A landscape with many valleys, sampled at points; each row gives a point and its height.
From any point a ball rolls to the lowest of the 2 points nearest to it. It stops when none of these is lower. Distance is the straight distance between rows; heights are no part of it.
Z518: [ 36  -4  -4 -22   5  -3  14 -24  40  32   8  13  34  28  12 -24 -29 -15
 -41 -17  21 -13 -38 -42 -14  22  31   2 -42 -21 -24  11 -24   5  -1  16
  -8 -10  28  13  32  35  25  13  58  -9  -6  -2  52 -66 -21  -2 -12]  (h 297)
Z762: [-35 -16 -20  31  -6  36  10  45 -37   1 -52  42  27  -8 -10 -37  -1  22
  44 -21  19  22  43  41  -2  12 -11 -19  17  22  44 -26  -8   3 -16   6
   9 -10   1 -27 -24 -19  16 -12 -39 -23   5  37  30  26 -10 -14  51]  (h 163)
Z420: [-22 -31 -36  24  26  51 -42  11  -4 -12 -52   2  -7 -26  -5 -60  25  16
  32   0  69 -11  12  15   2  28 -38 -29  -2   6 -14 -33  33 -10 -45   1
  15 -26  -6  -1 -32 -32  41   2  -5 -21  13  25 -12  12  17 -43  43]  (h 276)
Z447: [-24  -8 -19  20  51 -11 -59 -51  15  -7  34 -27 -45   3 -42 -64  57  15
  30 -22  77  21 -43   9   1 -10 -51  28  10 -11 -43  -2  34 -19 -42  -7
  20 -33  27  -3 -17 -48  56  40  -3 -23  74  57  -5  21  49   9  22]  (h 379)
Z616: [-46 -77  -8  21  20 -18 -33  -4 -23 -38   9 -41 -11 -35 -36 -35  -1  20
  54  31  19 -27   2  33 -14  27 -46  23  14   3 -29   4  17  18  -8 -18
  -6  18   5 -11   8 -29 -31  22 -23  22  26  17 -47  46  11  -2  23]  (h 461)
Z624: [ -9  19  19 -26 -20 -46   6  19 -60 -18  38 -25  -3  30   5  46  38  21
  24  38 -25 -19   6   3 -14 -11  61  42  -1  -1   7 -23  37  -4  39  -1
  -5  25 -23 -13  20  34 -60  10 -32  25 -27 -37 -39  61  17  20 -44]  (h 591)
Z578: [ 39  41  18 -20 -32 -38 -16 -30   8 -17  89 -39 -43   8  61  33  16 -15
 -17 -18 -36  16 -57  -3   4 -55  19  39  11 -35  -4  18  11  10 -23 -28
   2  -3  30   4  18  -2  28  42  29 -11  17 -25  -5 -39   1  33 -35]  (h 612)
Z379: [ 12  20   5 -32   9  46  11  17 -14  72  13  45  16  18   0  52 -11  16
 -66 -16  23  -3  24  21  32 -57   7 -77 -13  15   9  18   1 -35  31   1
   7  21  11  33  -5 -21 -34 -38 -35 -16 -33 -10  31 -14  10   6  -3]  (h 537)
Z26: [-22 -25 -11  12 -27 -11  18 -23  70   1   0 -19 -43 -48   6   9 -51 -46
 -11  10 -78 -21 -27  -4  55   1 -29   2   0  16  -4  14 -26  22  30  -7
   1  31   6  15   1 -30 -27 -20  28  -5 -13  -4   5 -39 -29   4  13]  (h 225)
Z636: [-19 -11 -35  23  32  20 -44 -27 -13  -7  -3 -14 -22 -23   0 -46  50  28
  35 -23  61  16   0  21 -15   2 -32 -10  20   5 -22 -20  20  -7 -64  -2
   6 -18  18  -2 -21 -39  42  21 -15 -12  44  41 -21  20  43 -18  30]  (h 322)
Z72: [ 53  20   6 -39  15   7  30  -4  23 -47   3 -25 -38 -11   1  -1  28 -28
 -25  29   4 -29 -53 -16 -13   3   2  51 -18  35  -8 -54  27  -9  -5  12
 -10 -32 -38  10  -6  40  22  22  44  36 -23 -35 -72 -10  -3 -49 -17]  (h 114)
Z787: [ 18  -1  24 -39  15   2  -7  21   1 -28  40 -50 -67  -5  47  43  33  20
 -17  -2 -26 -12 -15 -10  -2 -49 -13  28  -7  -8   1  -5  59 -24 -47   3
 -28  19  35  28  -5 -20  25  55  -7  27 -30 -25 -70  10  13 -14 -21]  (h 289)
Z66: [  1  54 -10   2  -3  11  19 -15  49  34 -52  53   9 -12 -27 -30 -41 -47
 -45 -27   9  11 -14 -17  32   4 -10 -11  16  43   1  -9 -57  13  25  12
   2 -56 -24   3 -18  31  -4 -32  47  18  -3  33  25 -51 -41  -7  -3]  (h 515)
Z129: [  1  49   7  22 -62 -34  15 -17  57 -20  31 -27 -29 -12  40  22 -17 -28
  44  45 -47 -17 -78   0  27 -34   5  50  31 -11  23 -15  25  36 -10 -23
  21  -6   0 -15 -13   2  20  20  31 -29  24  -7   6 -41 -43  30  -5]  (h 474)
Z353: [-53 -69 -16  47  36 -34 -40 -27   2 -15 -18 -25  -9 -23 -56 -24  35   2
  80   9  37  -6   1  -7  -4  19 -38  23   0 -29   3  28  -3  27 -11 -18
  10   9  22  -9  17 -45  34  29 -24 -30  34  73  22   3   7  37  28]  (h 218)
Z958: [  5 -31   7  27 -33 -32  22 -10  -9 -17   5  -2  25  -2  -2 -17 -17  11
  45  -9 -38  39  21  10 -18  45  -5  21  34 -14  42  33 -30  41   4 -12
 -12   8  -9 -29  19  -9  -5  -4   8   8   9  26  13   4 -21  40  15]  (h 542)
Z830: [-57 -84 -20  33 -11 -34  -5  11 -20  26 -21   3  34  15 -13 -40 -24  33
  38  -5  24  23  52  12 -33  47   0 -26  29   5   8  71 -60  -4 -18 -16
  -2  19  12 -54   5  -8 -30 -47 -39 -18  36  35  40  -2  21 -11  10]  (h 248)
Z792: [-21  -8 -18  27  33  37 -16 -18  26  29  -7  25  16 -28 -50 -22 -42 -48
  -6   2  46 -15 -36   3  23  16 -48   1 -24  15 -32 -29   7 -18  25 -10
  -1 -45   7  24 -27 -21 -15  -2 -13 -10   6  13  16  -6 -15 -45  23]  (h 311)
Z277: [-21  22  -9   3   1  -7  -1  63 -45 -29 -33  -4  -4  25   4  27  18  18
  65  35  15 -22   1   8 -36 -17  23  63  -1  -1   9 -62  72 -12 -19  21
   6 -34 -15 -27 -23   5   3  29 -48   7 -14 -19 -46  65  26 -14 -33]  (h 648)
Z185: [-22 -15 -12  -2 -18 -19  11   9  -4  -9  52 -27 -15 -27   3   5 -37   4
  -4  13   1  -6  -4  40  15  13  -9   2  29  28 -32  -9   9   9   2 -26
  -8  21   1   7 -10  -6 -66   5 -12  22  10 -50 -53  32  -1 -24 -23]  (h 529)
Z511: [-13   6  18 -20 -33 -28  28   7 -26 -17  43 -35 -18  -6  25  19 -14  12
 -10  29 -36 -22   1  15  11  11  39   4  22  23 -13 -16  18  -3  29 -11
 -25  28 -28 -11 -13  26 -64 -12 -24  32 -21 -56 -55  42   1  -2 -18]  (h 557)
Z565: [-18 -62 -37  20 -29  17 -10  55  47  27 -43 -15 -20 -38  23 -34 -42 -27
 -12  23 -32 -72   2   1  36  15 -16 -19 -16  13  12  -9   4 -15 -31 -21
   7  43 -30  -1  -6  -4 -14 -57   3 -41 -53 -40 -11  -1 -23 -34  57]  (h 426)
Z684: [ 28   0  18 -38  14  39   9   8 -48  50  25  16  56  43  -9  29   5  40
 -73 -16  24  20  47  36  -3 -34  30 -71  10  -2   2  36 -13 -38  19   6
 -13  26   2   3   4  -5 -45 -40 -46  -8  -5 -22  28  12  27   3 -15]  (h 553)
Z746: [ 27  80  38 -15  23 -15   4   8 -15 -38 -29  37 -11   4 -23  39  71 -19
  10  36   4  -8 -46 -36   1 -49 -23  14 -10  -9  29 -38  29   8  32  24
  24 -11 -22  11   4  36  70  34  10   4 -17   3  13   6 -21  15 -12]  (h 525)
Z923: [  9  73  34 -42  14   5  -8  22 -20 -34 -15  42 -40  20   2  67  73  10
  -3  40 -24   8   3 -47  23 -78  26   4 -24  28  24 -33  32 -12  32  21
  32   7 -32   6   9  32  40  20  -7  24 -18 -11  -5  33  12   5 -23]  (h 479)
Z848: [-29 -33  -2  10   1  38   0  41 -76 -37 -46 -20  17  -2  23  -5  41  30
  38 -13  33   2  63  65 -44   2 -22 -19  13   8  12 -13  46 -21 -25  45
  -2 -16  -7 -30 -25 -14 -15  10 -52  -8  -2 -13 -22  73  41 -32   8]  (h 254)
Z296: [ 29 -41  28 -22  39 -14  25 -16  16  45  -4  -5  24  46 -18  10 -20  -1
 -36  -6  -5 -15 -16 -42 -29  11  33  11 -42 -72  10  46 -20   5   4   7
 -19  19  38   9  61  -3  38  24  59 -16 -16   4  67 -70 -18  34  16]  (h 241)
Z687: [ 21   6  18 -33  -6 -13  -5  12 -60 -26  40 -49   4  34  45   8  12  43
 -54  -4  -5  21  36  29 -36  -7  45 -10  12  -8 -41  28  14 -20 -24   4
 -31   4  -3 -11  12  25 -52   6 -12  32  -9 -62 -53  19  41  -4 -55]  (h 380)
Z933: [ -9 -30  -2  -2 -13  26   9  22 -31 -48  -5 -29  -8 -24  26 -12  15  37
   7  -9   1   9  49  45 -21  23 -18 -21  25   6   3   8  18  -9 -26  18
  -7   8 -19 -10 -21 -15 -26   7 -15  16  -6 -26 -51  49  18 -12   6]  (h 295)
Z507: [ 16  63  18   7 -60 -46   6 -31  31 -21  57 -19 -29   8  32  44  12 -36
  31   7 -52  12 -48  -1  18 -44  16  58  31 -34  23   7   0  43   0 -29
  11   3  15  -1  21   6  14  31  22 -15  27   1  16 -48 -25  66 -24]  (h 552)
Z247: [ 47  40  43   0  23  62  26 -13  20  17 -41  74  50  25   5 -20  21   4
 -20  -9  28  13   1 -37 -12  -2   1 -24 -32   5  -7 -14  12  -1  33  36
 -13 -30 -23  10  18  38  39 -19  26  14 -27  13  20  -5 -25 -26   5]  (h 102)
Z500: [ 23  15   6 -26  13 -23 -18  -9 -44 -15  66 -27  28  25   4  23  -4   7
 -22 -15   7   0  -3  12 -23  -4  28  10  -1 -10 -37   4   0 -23   2 -10
 -17   5   1  -5  26  24 -41  16 -15  12   2 -26 -18  19  21  19 -36]  (h 347)
Z950: [  5  47   7  -7  14   0 -10  -4 -49 -13  19  17  37  20 -40  12  34 -12
   5  37  27  16 -11 -10 -14  19  30  34 -36  26 -26 -42  51 -23  52  11
   0 -56 -64  -7 -16  40 -24  -3 -22  21 -24 -29 -26  58   8 -36  -6]  (h 670)
Z698: [ 35 -35  39 -24  46  60  30 -22   7   8  -8  22  37  13  16 -18  29  37
 -37 -27   6   7  39  -6 -21   4  -7 -37 -31 -13 -38  17   5 -12   9  31
 -20  10  10  31  26 -15  17   5  22  13  -6   4  -1   7 -13  -3  22]  (h 133)
Z291: [  9  28 -14  -2   9  35  -1  20   7  50 -19  46   7  11  16  26 -23   6
 -30 -32  13  -9   3   2  21 -21 -22 -52  -7  -1 -10  -9 -16 -14   1   7
  18  17  24  27 -21 -14  23 -23 -12 -20 -13  13  42 -33  -6   1   0]  (h 517)
Z444: [-36 -35 -34  18  -5  -7 -31 -13  27   7  43 -23 -46 -29  31   9   7   3
  16 -11  -4 -15  -4  18  12 -11 -29 -24  23   8 -27  11  -4  -1 -32 -24
  24  43  47   9 -13 -56  -7  -4  -5 -25  20   6   3  -1  22   7  -2]  (h 443)
Z181: [-46 -53 -37  32 -17 -16 -24 -35  69   4  24 -20 -57 -53  33 -26  -6 -27
  13  17 -29 -40  -3   6  41  14 -19 -34  14  -6 -18  27 -17  14 -37 -40
  21  13  27  -2 -28 -53   2 -26  14 -48  -2  10   4 -36  21  -4  13]  (h 378)
Z880: [-32 -50  -7  21  37   9 -32 -51  10 -15 -16  -4  -6 -18 -31   4  60  -6
  58 -22   1   7  -4  -8  10  -8 -70   5   8 -43   0  22 -20  10  -4   5
  24  18  37  28  20 -51  52  36 -26 -36  39  67  33  19   8  52  22]  (h 74)
Z752: [-20  27  -1 -21 -21  -8  14  50 -47 -25 -19  -7 -23  23  18  55  40  28
  49  37 -31 -33  11  -6 -12 -19  60  46  -2  15  24 -43  64  -4  16   7
  11   5 -26 -25  10  33 -10  19 -24  13 -35 -26 -40  69  14   9 -42]  (h 623)
Z115: [ 44   2  27 -19  43  66  41 -27  14 -36  -9  15  27  -5  14 -26  38  24
 -41  -1  11  15  23   3 -25   4 -15 -20 -31  20 -50 -12  27   1   7  33
 -32 -25 -19  36  -1  16   7  12  31  24 -11 -17 -42  22 -10 -37   6]  (h 96)
Z884: [-52 -84 -28  47   2 -63 -11  13  -6   7 -24 -16  21   3 -35 -40 -38  16
  56  12  23  -7  23  -4 -19  49 -11  13  -2 -20   4  36 -33   9 -18 -21
  -4  18  18 -49  11  -8 -21 -18 -18 -21  21  44  52  -2   4  -7  21]  (h 320)
Z9: [-38  32  -6  24   8  23 -17  53 -51  -4 -21  20  12  18  -5   2  21  25
  54  12  46  -9   3  19 -19 -19   5  29  -3  -6   0 -66  58 -21 -18  -5
  13 -25   9 -19 -36  -8  12  18 -54 -15  -2  -2 -12  65   4 -29   0]  (h 630)
Z450: [  4  88   1  -1 -23 -11  18 -22  19   2  -9  53  -3   0  -9 -20  -1 -17
 -27 -15 -10  43  25   0  28  11  24   6  34  58  14 -18 -54  34  27  -6
  11 -59 -42  -3  -8  39  11 -29  36  47   7  14   2 -25 -25  25 -16]  (h 535)
Z153: [-16  86 -12   7   5 -14 -22  47 -15  12 -11  31   4  32   8  13   7   9
  45   8  55  -2 -32 -15 -12 -30  22  29 -17 -24  15 -54  46 -24 -29  -2
  38 -39  -5 -17 -29  35  49   7 -22 -16  -3  -5  14  14  -2 -15 -18]  (h 601)
Z562: [-25 -55 -20   7  34 -13 -27 -38  32 -51  29 -38 -26 -66 -61 -30   7 -23
  33  17  18 -15 -18  16  19  32 -65  34   8   9 -24  -1  15  28   8  -4
   0 -14   3  18  10 -37  -5  34  10  18  28  16 -34   3   7   1  15]  (h 407)
Z106: [-61 -85   2  27   4 -40 -15  28 -18  -3 -13 -25  16  -5 -26 -19 -50  15
  71  32  12 -30   5  13 -24  43 -18  20   3  -6  -3  25  -4  17   4 -13
  -5  36   5 -31  13 -15 -55  -6 -26   7  12   2   9  25   5  -6  16]  (h 391)
Z457: [-34 -64 -15  25 -33   1  -1  62   1   3 -30 -20  -9 -21  34 -20 -40   0
  32  14 -18 -59  14  25   7  29  -2 -24   6  19  12  -6  14  -4 -36 -14
   4  44  -4 -22  -7 -11 -34 -38   0 -26 -25 -30 -11  17 -10 -32  34]  (h 385)
Z558: [ -5  -4  -4  19 -16  -7  -3  -5  12 -20 -11   2  -9 -18   8  -4  13   9
  48 -28 -30  31   5   2   1   5 -26  11  30 -23  35   7 -14  41 -20   2
  23  16  16   0  11 -22  39  16   5  -6  19  22  19  -8 -24  33  16]  (h 478)
Z282: [ -3  74  11  22 -54 -28  -4  26  52 -17   7 -18 -50 -14  65 -12 -16 -20
  27  47 -27 -19 -62 -10  13 -47  18  30  29  -7  22 -45  42  14 -54 -23
  31 -23 -12 -31 -31  24  51   4  37 -12   2 -27 -12 -31 -18 -12  -6]  (h 384)
Z803: [ -1 -11 -14  -8  -7 -18  31 -41  37   7   1 -18 -28 -51 -35  34 -67 -79
 -26 -18 -23 -10 -55  -9  37   6  -4  10 -20  24 -12   5 -39   5  36   2
   1 -13  11  39  -2  -5 -29   9  17   1   5  -3   4 -41 -18  -6 -10]  (h 287)
Z683: [  4 -24  -3  14  31  33 -15 -45  13  15 -33  17  22  -3 -28  15  19  -6
  10 -21  -2  29  -5 -15   9   2 -67 -17 -11 -39  -8  28 -26  -8  28  18
   8  16  54  26   8 -46  23   2 -20 -18  18  46  61  -5  -7   6  12]  (h 194)
Z569: [ -3   5  -6  -9 -22  31  16  45  45  43 -42  37  -2  -5  13 -17 -47 -19
 -42 -12 -24 -33   9  -6  33   5  -4 -31   1  34  22 -13 -29 -11  13  12
   8   4 -37   3 -17  22  -8 -56  18  -3 -41  -6   3 -25 -27 -11  34]  (h 477)
Z510: [ 44  75   4 -15 -14  20   5  14  -3 -49 -14  19 -19  14  49  10  49  37
 -26 -10  -5  45  52  -4 -17 -20  48  -3  14  30  -2 -11   6   2 -34   9
   6 -43 -23 -12 -24  43  48   9  24  41  -4 -23 -34  12  30 -15 -41]  (h 425)
Z432: [ 23 -22  29 -30  12 -28   9   5 -15  54   9   1  29  52  -9  34 -42   7
 -23   9 -17 -12   5 -47 -18   0  57   5 -43 -52  40  25  -1   0  19   5
 -15  32   4  -3  63   5   9   2  25  -5 -17   8  33 -50 -21  37  26]  (h 183)
Z398: [-27 -44 -15  26 -23  -2  -2 -19  75 -19 -14  -4 -53 -68  26 -36  -4 -30
   7   9 -76 -24   8   3  53  15 -44 -21  20  16   5  27 -17  25  -8 -23
   3  19  -7  17  -8 -53 -10 -25  24 -23 -11   7   5 -28  -7   9  33]  (h 302)
Z374: [-13  72  15  12  13  -3  -7  32  -3  -9 -33  41   8  14 -15  25  21  -4
  48  16  21   2 -24 -18   6 -33 -17  21  -1 -23  36 -50  21  20   5  17
  26 -16 -12  -1  -2  34  64  17 -18 -17   0  13  27  19 -26  16  -7]  (h 568)
Z784: [ 30  39   1 -34  13  21   3  14 -25 -33  10 -14   7  37  43  16  34  50
 -36  -7   4  28  52  19 -32  -3  50  -8  -4  18 -23  -2  20 -27 -30  12
 -13 -24 -19  -5 -12  25  -2  11  -4  27 -10 -39 -51  26  51 -12 -52]  (h 402)
Z992: [ 34  31  21 -13   6 -28   2  -2 -15  -4  19  -9   4  24 -15  42  34  -6
   1  -2 -12  -2 -37 -31  -3 -29  14  37 -14 -50  35   1  15  20   3   3
   6  29   9  15  50  32  40  43  11  -2  -9   1  23 -32 -17  52  -2]  (h 331)
Z781: [-12  26  -6  -5  -6 -27   2  15 -53  -9  17  -2  34  37 -44   3 -17 -12
   9  39  37 -32 -11   7 -28  41  48  59 -19  15  -5 -45  24  -3  38   7
  -9 -33 -63 -22 -20  45 -43  -6 -11  30 -13 -17 -32  37  -6 -13  -9]  (h 654)
Z714: [-38 -16 -26  -2   4  -4 -26 -17  23  -7  63 -35 -51 -32  -2 -10  -6  -3
  24  -1  12 -21 -30  38  16 -23 -43   6  34  28 -36 -22  29  -6 -25 -24
  10  18  42  18  -6 -43 -26  21 -17  -9  30 -25 -43  26  19 -10  -1]  (h 490)
Z15: [ 35  28  36 -11 -13   5  -4  35  12 -39  11 -43 -79  -9  68  27  34   6
  -5  30 -37  -6 -20 -22   1 -48   9  30   1  -8  24 -19  55  -5 -56   2
 -18  -3   7   4 -13  11  56  40  28  41 -30 -29 -52 -27   7 -26 -24]  (h 243)
Z904: [-25 -70 -24  24 -16 -38  10  -9  21  21 -13   1  27   3 -13 -38 -37  19
 -14  -9 -12  35  59  -2 -32  50   3 -28  25  -6 -12  90 -78  -1   4 -12
 -23  18  18 -42   7 -16 -50 -50   1 -12  35  33  33 -24  10 -19  -7]  (h 184)
Z897: [-10   8  -1  34  16  51  -8  48 -25  24 -71  48  38   2 -10 -18 -16   0
  40  -4  41 -11   5  -4  -6  14 -36 -19 -25 -14  28 -53  32 -20  -6  14
  16 -12 -17  -9 -25   0  36 -21 -25 -22 -23  15  26  23 -23 -38  47]  (h 217)
Z16: [ 29 -30 -12 -14  32  42  -8 -27 -11  15  18  -7  28  21  17  -7  16  36
 -42 -37  14  17  20  15 -16   8 -15 -50  -1  -9 -49  29 -33 -23 -19   6
 -13  22  29  18   3 -16  11  -1   4  -9  20  -4   6 -12  14 -15  -5]  (h 176)
Z328: [ 36  23  34 -58  29 -11   1 -24 -56  -7  53  -6  22  24 -14  29  29   7
 -52  -2 -17  14  12 -17  -7 -24  62   5 -33  -6   6   0  -4 -21  26 -12
 -17  -1 -13  17  54  22 -30  32  10  11  -9 -28 -16   9  13  29 -15]  (h 312)
Z873: [ 33   6  -7  12 -39 -52   9 -33 -12  -4  27   4  52  20 -24 -20 -21  10
  10  -9 -15  52  31   5 -23  45  30  38  41 -10  17  37 -52  45   6 -29
 -26 -22 -19 -34   9  18 -25  -3  29  26  30  24  11 -10 -13  53 -18]  (h 593)
Z402: [ 58   2  17  -4  -6   7  11   3  28 -67 -19 -35 -63 -25  48 -20  43 -12
 -20  19 -27 -11 -19 -11 -16   3 -17  26   0   3   1 -20  33  19 -36  17
 -20 -10 -14   8   7  19  52  37  62  43 -23 -25 -70 -23  -4 -28  10]  (h 175)
Z425: [  5  23   2  -1  -7 -29  15  -9 -19   0  19   4  46  36 -45   5 -22  -6
   1  18  21  10  -1 -16 -18  48  38  35  -9   9  14 -15 -15   9  48  10
 -14 -21 -41 -12   3  44 -38 -16   2  21  -5  17  -5  11 -14  13  -4]  (h 639)
Z546: [ 41  62   6 -15 -44 -30  19 -53  11  16  23  25  16  13  -8  -9 -10 -21
 -33 -17 -22  52  17 -21   3  21  55  21  15  13  19  25 -54  29  42  -6
  -8 -30 -10  -6  23  46 -25 -23  36  29  18  18  23 -35 -17  44 -25]  (h 562)
Z443: [-14 -27 -44  26 -12 -26 -14 -36  25  38   5   5   9  10 -12  -2 -33  -5
 -22 -32   0  26  24 -10 -10  25   4 -17  19 -19 -15  51 -78  -6   0 -19
  -6  15  44 -13  -4 -23 -18 -27  11 -22  36  30  61 -40   9   5 -24]  (h 250)
Z410: [  4 -25 -21   1 -20 -21   3 -12  43  32  11   0  11   8  21 -14 -40 -12
 -46 -21   3   5  -3 -36   6  47   1 -15 -20 -10 -23  35 -47   3 -11   1
  -9   7  29  -2   3  -7   8 -20  44 -19   4  13  40 -45 -10  -6 -14]  (h 299)
Z208: [-14 -26 -30   1 -52  18  10  48  41  40 -37   7  12 -17   4 -38 -72 -27
 -49  14 -32 -51  -2  10  41  17   6 -11  15  34   4 -11 -19 -19  15  -5
 -18  11 -37   1 -26  13 -51 -71  10  -3 -43 -42 -20   1 -24 -25  48]  (h 459)
Z351: [ 17 -12   3 -20   3  -5  22 -49 -16  24  57 -15  -4 -18 -20  51 -42 -48
 -63 -51 -16  30 -11  32  12 -32  22 -36 -14  11 -25  48 -64 -12  18 -28
   0   7  44  46  12 -21 -57   9  -6  -4  31 -17  10 -32  32  26 -56]  (h 348)
Z521: [ 21  18   2  -1   5  -4 -12 -23   6   5  -3  -2  -2  16   7  32  20   2
  10 -24 -31  17 -15 -16  10 -27 -12   6   0 -60  30  20 -26  26 -11   0
  17  28  37  15  34  -2  48  27   7 -13  20  26  54 -35 -15  60 -12]  (h 408)
Z664: [ -8  -3  13 -11 -24 -21  22  -8   0  37  12   4  31  16 -31   1 -40  15
 -24 -21 -36  44  32  10   1   9  24 -31  41  25  27  51 -58   7  56  -4
 -30  27   5   2  -1 -11 -81 -39 -40   9  17   7   1  16   7  26 -17]  (h 597)
Z555: [ 19  -4  21 -31  -6 -27  36 -15  -5  36  12  -8  35  16 -32  12 -48 -19
 -39  -4 -26  17  14 -23  -2  30  33 -11  -4  11  24  34 -29   2  76  17
 -25   6 -15   4  26  22 -64 -21   0  16   4  20   2  -4  -9  18  10]  (h 619)
Z403: [ 50  32  30  -9  34  43  26 -31   7 -37 -31  38  15  -3 -10 -19  36  -7
 -11  13  20   8 -19 -21 -18   0 -25   4 -24  12 -27 -44  30   7  20  32
 -18 -40 -26  20  -6  36  43  21  27  25 -23 -11 -25  14 -25 -36   9]  (h 56)
Z785: [-24  -5 -16  43  30  40 -45  34  11  56 -30  19  31  -7 -34 -21 -38 -27
  22  12  58 -21 -47 -22  20  25 -47 -13 -46 -20 -18 -48  34 -18   6  -1
  13 -15  -4  11 -31  -8  14 -27 -26 -32 -10  10  38  -1 -18 -53  38]  (h 268)
Z463: [ -9  42 -27  12 -13  40  -9  20  39  58 -61  66   8   3   3 -20 -39 -22
 -37 -38  15  -2  -1 -17  33  -7 -23 -48  12  16  16  -2 -47   0  -5  11
  24 -13  11  16 -31   5  13 -50  25 -12 -22  22  50 -63 -18  -4  11]  (h 497)
Z567: [  2 -22  -2  18   0  41  -2  37 -60   1 -24  10  36  31  19   6  11  31
  22 -34  26  10  50  32 -35  -2 -15 -41  -2  -3   9  -2  10 -28 -21  29
   6  20   6 -24 -15 -12   1 -15 -52 -22  -7   6  19  41  23 -20  24]  (h 215)
Z36: [ 16 -48   1   5  44  59 -10 -37 -15  39   1  12  25  10 -13  17  38  20
 -23 -32   8  16  16   7   3 -26 -56 -61 -21 -21 -25  32 -18 -37   3  12
   4  51  37  16  -3 -57  26  -3 -36 -31  18  33  46   6  13   6  22]  (h 233)
Z321: [-48 -65 -29  34  26 -31 -29 -21  35 -19 -17 -18  -7 -56 -63 -63  10  -7
  43  22  31 -21   1   1  16  51 -30  24   0  -2 -10  19 -15  37  -4 -26
   3 -15   2  -2  -4 -41  13  20  -1 -13  28  70  13 -21   3  13  23]  (h 323)
Z243: [ -5 -85   7   6 -38   6  12  26 -22 -22 -28 -28  -9 -22  48 -38 -18  22
  14   2 -15 -25  41  38  -4  36   4 -49  18   1  11  35  12   9 -23  16
 -13  23 -19 -36 -14 -20 -38 -23  -5   3 -13 -49 -24  25  18 -32  34]  (h 339)
Z968: [ 14 -23  29 -27  17   7  11  -2 -32  40   3   8  74  43 -26  -4 -21  33
 -36 -19  -8  32  44  20 -16   5  25 -49  13 -20   9  61 -47 -22  33   3
 -21  39   8 -10  13  -3 -53 -32 -46   4  12   3  10  24  15  19  -6]  (h 572)
Z233: [  1  17   5 -12   0   2  38 -56   0  17  18   3  -5 -44 -38  46 -53 -75
 -37 -37   0  21 -37   6  26 -16  16  -2 -29  42 -14  15 -50 -10  42 -10
  19 -33   2  53  10 -11 -42   4 -11   8  13   2 -10 -12   2  16 -38]  (h 316)
Z163: [ 34  29  21 -31   1 -31  17 -28 -19   0  50  -8  -3  14 -19  32   7 -28
 -32  -8 -13   1 -37 -22   2 -12  47  29 -34  -5  10   2   6  17  28  -4
  -3  -1  -8  20  51  29  -8  27  30   8  -8  -9  11 -42 -13  45  -3]  (h 263)
Z615: [  2  53  14   0 -16  -7  -7  47  40 -26 -11 -22 -76 -17  52   6  16 -12
  19  44 -27 -32 -59 -24  13 -61  -7  17  10  -5  32 -50  53  -2 -48 -12
  15   8   4  -3 -13  39  72  21  27   4 -23 -38 -22 -16 -14 -25 -20]  (h 313)
Z814: [ 27  87  12 -34  12  25   5  37 -21 -11 -24  45 -28  17  32  40  37  25
 -25  12   1   5  32 -26   9 -46  32 -22 -25  30   6 -30  23 -23   1  23
  12 -17 -27   4 -16  25  34  -1   2  19 -23 -28  -4   6  10 -14 -17]  (h 450)

Call two points neighbours if one is among the 2 nearest of the other. Go from one point of each pair to the other, from neighbour to neighbour, staying as low as possible. Name the highest point that can't be avoided.
Z880 and Z762 -> Z447
Z403 and Z904 -> Z616
Z432 and Z904 -> Z410
Z403 and Z880 -> Z36

For each start below, name every point that the ball comes to, in order.
Z277 -> Z752 > Z624 > Z511 > Z185 > Z714 > Z444 > Z181 > Z398 > Z26
Z569 -> Z208 > Z565 > Z457 > Z243 > Z933 > Z848 > Z567 > Z762
Z746 -> Z923 > Z814 > Z510 > Z784 > Z687 > Z500 > Z328 > Z163
Z950 -> Z425 > Z555 > Z664 > Z968 > Z684 > Z379 > Z291 > Z463
Z781 -> Z425 > Z555 > Z664 > Z968 > Z684 > Z379 > Z291 > Z463
